Each row is a point on a tangle of strands that fork, close into loops and nearly touch. The rows are in no order.
Two points are linked if the straight distance between their rows is under 25.1.
sogu: [-11  -2  -7 -14   0 -24  -2  -1  21 -19]
vekil: [ 10 -40 -30  47  19  22  12 -16  -7   6]
zaro: [-27  48  -5 -18  -3 -11 -16  16  -7  26]
Peme: [-35  52 -12 -17   0 -19 -24  24  -3  31]
zaraz: [  7  25  29 -27 -22   1  -1  10 -16  16]
nebo: [-35  30  -6 -18 -25 -46  -7  21  15  39]
Bibom: [-12 -16 -42  44  33  16   0  -9  -3   0]
nipep: [ -8   5 -11  -1  11  -3  -3  -3   8 -15]
zusad: [ 12 -20   3   7   7  10   5  -9   5 -21]
bota: [  6 -12  -6  12  11  12   3 -10   3 -18]
kezi: [-27  33  -2 -22 -24 -37  -7  17   9  35]
digir: [ -6  22  12 -25 -20 -19  -4   8   1  11]
Kegaz: [ 30 -38   6  34  11  33  12 -12 -15   0]
tipam: [-19  27   9 -25 -30 -33  -1  14   4  32]
mik: [ 16 -11  12  -4   2   6   3  -6   4 -19]
Liv: [  7  23  25 -17  -7  20  -5   5 -21   4]
Muraf: [ 19 -48  -6  29  11  14  15 -15   7 -17]
Zego: [-21  41  -3 -18  -4  -9 -13  14  -8  17]
Nit: [ 15 -14  22 -18 -12 -11   4  -1  14 -16]
reluf: [ 28 -26   8  27  10  36   9 -10 -17  -6]
dizep: [ 14  15  25  -8  -1  28  -2   2 -24  -1]
sak: [  5  14  10 -11   0   8  -2  -1  -7  -7]
Zeve: [ 27 -55  -6  37  10  17  16 -15   0  -8]
feni: [  7  25  31 -29 -28 -10   1  11  -9  22]
nam: [  3 -34 -37  49  23  18  10 -16  -6   7]
Doneg: [ 27 -14  18  18   9  38   7  -6 -20  -7]
mevo: [  4  19  31 -29 -36 -19   5  12  -4  28]
gifir: [ -3  12   9 -23 -12 -14  -1   2   7  -2]
sela: [  9 -41 -14  25  14   8  12 -13  13 -22]
folol: [  5  24  24 -22 -14   7  -3   7 -15   8]
mene: [ 14 -32  10  -5  -1  -8   8  -6  20 -30]
Dovum: [  5   4   9  -7  -1   4  -1  -4  -1 -13]
zot: [-37  45 -20 -14  10 -21 -29  25   6  24]
batup: [-22  -1 -17 -15   4 -31  -7   2  27 -20]
vafod: [  4 -18   4  -9  -1 -11   5  -5  19 -26]
benu: [-13  33   1 -15   0  -1 -11   8  -7   7]
num: [-33  36 -21 -12  12 -23 -24  17  12   7]
tiv: [-16  16  -9  -8   8 -10  -9   2   7  -9]
karid: [-25  27 -18 -10   8 -16 -14   9   8  -2]
dodu: [ 21 -27  23 -14  -7  -9   5  -3  16 -25]
paduv: [ -6 -22 -31  35  26  14   4 -14   3 -10]
numor: [ -7  27   5 -13  -2   3  -5   4  -9  -1]
Posar: [ 20  -3  16  12   7  39   3  -4 -23  -6]
rof: [ -4  -2 -12   7  14   5  -1  -6   4 -17]
Nali: [ 15   7  18   2   6  37  -1  -2 -26  -3]
sanaf: [ 25 -53 -12  44  11  23  18 -18  -9   2]
pog: [  2 -32 -24  31  17  13   7 -14   8 -16]
zore: [ 20 -50 -24  48  13  21  17 -17 -11   9]
mon: [ -2  -9   0 -13  -1 -13   1  -2  16 -22]
kal: [ -1  15  25 -29 -40 -30   5  10   6  25]
Dezuk: [  6  -2  18 -22 -15 -17   1   1   9 -10]
kimar: [-10  21  14 -28 -30 -31   0  10   8  22]
Zugir: [ -4 -22 -41  51  29  23   4 -11 -11  10]

A fork is a point with three links, a tip a point with one. Leave the first point through the second and follow the links. Name the first fork or tip that comes.
dodu / mene | batup
dizep / Nali | Kegaz
kimar / tipam | nebo
folol / zaraz | kimar

Name the points in between on the shortest way along the links from the first point to the second, in order.
zaraz / kimar | feni mevo kal
Dezuk / vafod | Nit dodu mene
zore / Zugir | vekil nam
zot / zusad | num karid tiv nipep rof bota
Posar / Liv | Nali dizep
pog / sanaf | sela Muraf Zeve
